Points on a hilly landscape, in no order, each with its height.
A climber steps from a point to whichever of its 2 nearest points has the largest rise for the distance, and stops where none of them is higher. Distance is the straight distance between rows; heights are no part of it.
dor: [ 92 146 145 127  58 112 136 114 163 137 185 162 156 124 138 136  80 161
 137 108 129]  h=597
tadi: [ 98 149  95 172  47 126 151  75 158 147  63 149 119 126 119 138 125 109
 115 111 131]  h=466
puzu: [100 198 107 108  73 152 105 137 108 116 129  94 151 162 155 150 106 121
 152 104 143]  h=496
Pifan: [116  86  87  87 112  70 178  70 181  95 173 137 122 114 117  46 105 138
 161  93  98]  h=648
Bifub: [128 138 175 135 138 120 150  95 136 179  94 123 111 188 110 131 161 141
 154  80  90]  h=354
gota: [118 169 101 155 182 160 142 183  93 133  97 168 106  95  86 184 114  94
 100 128 122]  h=467
bil: [169 129  55 154 159 158 115 138 106 144 144  99 128 110 127 172  83 113
 104 108 144]  h=502
nos: [171 126 175  95 165 125 152 128 161 138 195 120 130 110 111  83 154 107
 120  61 157]  h=289
Das: [109 160 184 144 137 145 136 155 172 144 135 145 139 100 140 153 128 183
 160 154 103]  h=215
monug: [135  83 181 146 107  98 114 110 152 173 122 117 138 131 114 142 120  97
  96 141 163]  h=84
pogi: [110 108 173 185 109  79 166 128 153 111 172 170 149 111 122 137 110 148
 104 138  91]  h=147
makur: [ 96 110 141 108  82  97 118 106 163  91 113  92 133 163 144 129 101  73
 129 150 167]  h=78
Fov: [136 109 169 111 179  78 159  86 145 141  49  95 125 136 120 111 134  81
 130 114 164]  h=123
Dalar: [110 150 163 137  56 130 123 165 149 134 206 144 190 132 144 113  75 135
 101  89 158]  h=775
Rizir: [142 153 161  90 189 131 160 118 122 103 156 175 115 169  95  94 148 164
 162 128 102]  h=470
sisa: [129 142 149 150 141  99 170  68 176 155  60 114 105 122 109 147 129 110
 135 104 132]  h=142
rozi: [ 97  51 125  84  95  86 173 112 148  93 185 167 133  56 135  66 123 163
 139 128 106]  h=661
fesor: [137 136 120 117 146 170 117 158 114  84 147 158 118 191 122 111 144 116
 155 178 104]  h=365
Gifo: [ 77 127 155  97 104  59 139  76 149  94 108 118 152 139 139 103 104 100
 115 153 183]  h=104
Zuzod: [117 109 104 132 104 142  90 164 102 178  77 186  96 170  83 122  93  70
 127 171 137]  h=188
difid: [133 154  86 106 129 161  67 151  68 131  99  64 122 179 154  93 185 129
 115 126 117]  h=154
beli: [142 117 145  87 126 153  95 140 114 158 122 108 113 155 130 139 159  93
 130 127 135]  h=297
Kod: [127 144 214 137 150 100 105 126 131 154  86 125  98 166  90 103 152  80
 157 136 154]  h=423
viko: [125 104 129  93 129 134 133 164 122  75 151 123 145 104 165 124 162 112
 110 142 116]  h=390
keze: [103  68 122  66 137 110 161  97 159 131  92 143 108 187 102 162 114  93
 156 149 148]  h=58
pera: [149 125  87 112 143 175  84 168  97 130 149 154 104 194 115 137 121  79
 135 161  94]  h=300
der: [117 138 102 189 172 130  97 145 117 151  79  73 123 143 156 142 119 161
 105 175  73]  h=507
Dozup: [104 119 141 116  91 139 117 117 127 165  82 156 129 140 123 107 153 123
  98 164 161]  h=192
Zato: [101 131 141  95  80  97 136  91 148 115 117 134 160 102 131  63 121 142
 102 113 203]  h=127
Non: [149 168 121 152 140 163 122 135 134  83 127 136  98  81 114 109 160 152
 150 144 131]  h=389
nol: [ 77 123 198 108 120 101 159 151 150 151 106 143 162 208 128 113 122 142
 157 123 120]  h=571
sotaz: [163 120  84 206 143  96 152 118 133 104 108  58 118  55 124 127 137 131
 106  52 112]  h=199
lov: [ 99  91 106  62  90 146 152 146 166 103 165 167 129 109 152 175 149 133
 145 155 122]  h=422
Loru: [147 126 108 173 117 133 168  83 209 135  66 128  91  99 114 139 146 147
 158 115 103]  h=163
dazen: [147 150 113 111 151 173 118 148 145 111 125 101 119 144 147 155 149  93
 150 125 115]  h=351
Vofi: [131  92 113  96 125  97 127 109 108  60 170 113 149 111 187 131 120 114
 116 147 115]  h=355
Voge: [160 117 148 159 147 149 132 132 153 204 103 100 139 200 132 147 130 130
 154  83  88]  h=310
dadu: [ 93  86 115  57 114 122 130 116 141 134 132 135 143 179 146 180  78 102
 135 158 151]  h=2
fivi: [ 95 125  60 146 114 120 122 154  93  86 133  91 160  98 169 179  87 148
 125 131  90]  h=644
gimab: [144 122 118 121 154 147  87 153 124 163  61  91 113 131 131 120 121  57
  98 154 167]  h=340
Zuf: [121 129  86 135  56 144 103 113 120 101 153 126 117 114 167 128 131 143
 137 144  89]  h=268
Nuva: [127  99 211 167 127  80 134 117 159 157 165 157 136 137 101 124 107 133
 111 139 141]  h=118
Bimeb: [115 163 133 144 127  97 152 121 149  82 135 126 150 152 139 127  69 112
 151 106 116]  h=367
gunab: [170  89  62 148 175 140 148 156 101  89 143  73 150  73 144 121 143 193
 121  82  99]  h=234
tika: [110 100  95 113 102 160 128 138 151 146 149 153 133 111 159 187 140 133
 112 173 105]  h=458
rumo: [126 182 108 166 121 127 156 103 116 144  93  75 157 119 124 133  88 117
 112  56 170]  h=387
nuba: [126 122 150  75 118 129 125  87 121 160  92 147 134 100 108  90 139 152
 111 150 219]  h=155
Luk: [111 181 146 161 102 113 126 130  94 102 119 167 142 128 109 102 144 107
  97 101 154]  h=541
banod: [122 146 157 119 124 142  74 128  53 151 154 143 130 121 122 121 188 167
  95 167 146]  h=149
nor: [155 146 130 113 185 165 151 158 133  79 127 146 115 170 126 110 138 165
 174 148  94]  h=421
dabe: [ 95 129 175 170 102 107 151 148 157 122 159 143 149  75 164 168 128 166
 143 132  70]  h=173
Meleg: [143 139 169 164 122 114 137 137 162  95 131 168 108 119  84  65 138 136
 137 145 150]  h=464
Nov: [108 178 127 136  70 166 111 162 130 108 158 143 156 147 133 126  91 122
 127 120 149]  h=593
Nuni: [139 150 170 146 134 122 119 125 104 172  96 141  98 185  81 131 156  84
 152  84 117]  h=384
dur: [125 132  87 143 142 120 119 144  82 117 143  76 153 102 153 171 123 125
  81 127 129]  h=574
tebuk: [144  72  86 151 152 116 142 155  91  74 160  81 150  82 186 114  98 194
 142 113  60]  h=258
mezel: [124 119  76 120  60 112 138  79 107  76 159 143 120  66 135 113 103 125
 140  97 138]  h=657
foti: [144  90  56 107 140 138 171 121 131 100 154 149 161  62 157 138  65 169
 122 115 133]  h=651
zap: [171 129  88 122 163 165  74 144  66 166  86  84 120 144 126 102 126  90
 101 118 171]  h=386
rofid: [163 142 152 125 142 159 101 133  92 151 175 120 131 130 127 127 159 169
 115 121 136]  h=119
vev: [109 193 134 103 120 158  81 133 126 110 125  95 125 141 157 135 142 129
 168 153 142]  h=419
gaget: [105 135 162 102 150 125 152 159 126 132  92 162 136 230 101  95 111 101
 163 113 134]  h=686
podo: [151 118 118 186 123 155 141 162 147 148 118  98 130 168 139 144 161 126
 124  99  67]  h=262
dos: [118 153 110 118 158 152 169 152 123 117 121 173 128  71 114 185 143 122
 127 131 126]  h=516
lale: [137  75 131 105 162  79 151 119 148  69 157 126 145 117 179 108  98 156
 132 170  99]  h=321
nevu: [132 156 160 115 139 183 121 186 158 137 134 123 147 110 152 157 141 140
 143 144 131]  h=278
sivek: [ 85 154 122 166 109 132  79 157 140  98 106 118 103 106 158 113 161  87
  99 182  92]  h=249
kovep: [165 139 184 128 131 123 134 136 150 159 187 160 121 107  79 128 132  97
 114  67 176]  h=331
nipe: [145 162 173 154 137 106  87  72 130 137  87  85 118 119 131  98 114 123
 137 158 176]  h=540
zela: [138 151 120 199 127 107 102  82  92 171 118  95 115 116 108 171 107 129
  97 116 125]  h=646
Pudu: [169 125  69 125 155 157 102 138  71 186 111  68 146 140 114 153 101 126
 115  80 151]  h=436
Monaf: [120 125 138 115 101 129 130  98 125 145 164 164 142 155 136 144  99 169
 134 145 133]  h=486
nuta: [141 106 135 145 187 133 148 174  84 143 116 173 128 106  83 175 101  60
 104 117 141]  h=424
zel: [161 131 170 100 170 142 118 143  80 169 149 121 116 109 114 148 215 141
 120  99 120]  h=97
gur: [ 82 170  90 139 122 135  53 184 108 116 131  96  95 142 164 125 155  99
  84 162  90]  h=217
bigog: [136 116 129 134  99 129 132 121 137 139 101 155 129 222 106  81 132 122
 148 120 124]  h=594
nuv: [162 170 163 160 173 135 128 146 153  96 107 138 104 110 108  83 142 160
 164 171 136]  h=420
Vep: [143 100  67  97  83 111 155  90 158  61 157 150 110 105 120  67 100 122
 165  98 127]  h=726
Lages: [140 114 104  69 150 100 163  71 179 116 182 144 111 144 110  51 142 177
 163 113 102]  h=569
Ruv: [130 113 145 123 153  89  95  87 103 161  93 123 113 162 110 149  75 106
 166 176 134]  h=493
Namub: [162 122  62 189 133 134 160  89 150 122  97  96  98  67 114 143 147 151
 135  85  97]  h=185
kodo: [ 98 124  88 154 109 133 107 139 108  98 125 142 103  77 152 143 164 159
 120 174  65]  h=305
vap: [ 78  63 135  86  80  92 158 142 178  80 180 171 127 104 140 128 132 154
 150 158 112]  h=552
rido: [103 130 152  99 114 131 154 164 124 113 129 134 163 126 159  91 161 139
 119  95 120]  h=431
dufug: [153 122 193  99 159 150 146 155 136 194 158 159 114 128  91 139 175 147
 143  75 126]  h=73
tomip: [133 160 123 139 198 148 131 151  98 105 100 105 132 144 147 130 121 175
 156 158 101]  h=397
pob: [128 152 109 111 132 159  70 171  66 157 114 158 103 183 111 116 100  92
 141 170 132]  h=243
potol: [124  89 128 131 137 103 150 137 119  84 178 121 148  54 179 114  96 184
 149 133  77]  h=284
Movob: [ 97 161 177 152  95 111 143 139 138  93 122 189 113 124  92 112 170 108
 124 147 129]  h=506
tume: [164  77 121  86 137 132 120  96 158 124 145  99 134 114 162 112 157 143
 116 147 150]  h=640
nen: [115 132  82 153 172 148 130 131 133 124  73  69 138 110 175 150 106 171
 142 168  96]  h=451
Labur: [137 121 133 113 107 142 106 102  97 178 148 137 136 199 133 167  97 137
 150 137 102]  h=396
sigu: [114 129  70 126  88 124 156 116  84  71 170 164 139 101 135 142 114 124
 111  89 114]  h=612
sef: [137 100 174 112 152 136 171 131 158 156 155 193 112 130  90 148 162 166
 137 125 123]  h=45
pazi: [151 154 105 169 144 150 112  94 112 176 136  93  96 105  96 202 147 115
 120  83 122]  h=709
Bef: [118 146 171 134 133 103 147 144 168  85 146 143 144 167 111  70 107 126
 141 134 143]  h=416
Gug: [ 98 164 101 119 138 153  74 186  68 144 110  89 135 176 135 119 145  97
 102 123 119]  h=179
lol: [123  87 158 135 119  97 137 137 186 114 137 120 133 146 106 131  92  70
 117 125 196]  h=41
taba: [134 159 190 118 140 120  76 119 140 137 113 102  96 113 105 114 150  93
 147 173 174]  h=482
papov: [111  96 164 104  98 131  82 128  97 215 100 128 132 139 138 136 161 117
 103 156 147]  h=236
laz: [116 184 119 169  98 119 143 101 144 117 125 101 149 121 144 116  82 146
 143  77 131]  h=357
delo: [129  72 138  99 171  97 162 114 153 129  62 128 107 145  94 154 109  65
 131 143 169]  h=98
Dekog: [109 108 146  84 103 124  92 100 119 196 115 127 116 175 129 180 104 130
 178 166 127]  h=373
rane: [117 160  89 187  87 132 120  86 135 160  60 104 130 137 117 124  77  94
 106 106 161]  h=425
Bim: [135 107 121 145 141 136  97 159 163 120  88 110 113 113 151 111 148  85
  93 183 140]  h=290
Fik: [121 108  83 109 151 153 165 141 109 116 147 159 156  59 152 188 114 142
  90 135 132]  h=572
tiluz: [ 94 122 109 165  73 124 143 116 149 144  94 167 140 174 130 129 120 127
 126 135  99]  h=518
lasos: [129  96  53 138 132 136 175 151 133  83 141 122 157 104 172 158  76 153
 139 114  91]  h=741
Neseg: [186 127  83 183 162 116 119 143 103 114 142  49 150  68 108 126 143 175
  89  66 137]  h=213
vab: [151 153 129  74 167 118 165  82 153 107 171 164  98 154  87  80 161 137
 172  80 113]  h=511
vuti: [ 93 103 140 102 107 116 183 143 160 122  95 152 163 187 147  98 161 153
 135 116  91]  h=485
pivi: [179 157 142 118 173 173 129 132 130 113 134 114 121  72 119  97 163 159
 125 117 181]  h=356
fegan: [175 138 172 187 155  96  87  87 107 164 133  78 114 104 123 123 103 133
 114 137 158]  h=589
kase: [ 96 118 152  95  82 129  73 120  55 170 135 159 139 177 137 128 151 136
  98 164 142]  h=187
meno: [162 139 174  98 164 140 155 137 160 135 121 122 126 112  99  94 156 126
 127 106 172]  h=323
veb: [151  83 122 107  98 106 137  99 138 106 181 138 132  95 143  78 151 162
 127 121 112]  h=740
bulo: [121 162 105 151 108 122 140 123  65 111 164 168 138 104 107 140 132 151
  85  92 134]  h=573
rig: [142 121 116 156 153 116  90 112  94 159  89  99 116 161 145 129 106 123
 106 177 118]  h=570
Tolad: [151 119 164 117 146 126 152 156 117 149 167 185 127 114  63 166 112  59
  99  91 174]  h=377
zer: [ 91 139  83 120 108 171  87 156 121 139 154 121 105  82 165 184 169 143
 114 168  73]  h=358
Nur: [158 142 105 125 151 165  83 120 115 126 141 112  86  72 117 157 181 140
 120 164 135]  h=346

Call two points neighbours if one is among the 2 nearest of the other. Go from one point of each pair to the other, from neighbour to neighbour, staying as high as possible. Name the lowest point that can't be avoided.
pazi, lasos => bil
tika, Vep => laz
pazi, rig => nos
Vep, Dalar => Dekog
tika, veb => lov
Meleg, rig => tomip
gaget, veb => viko
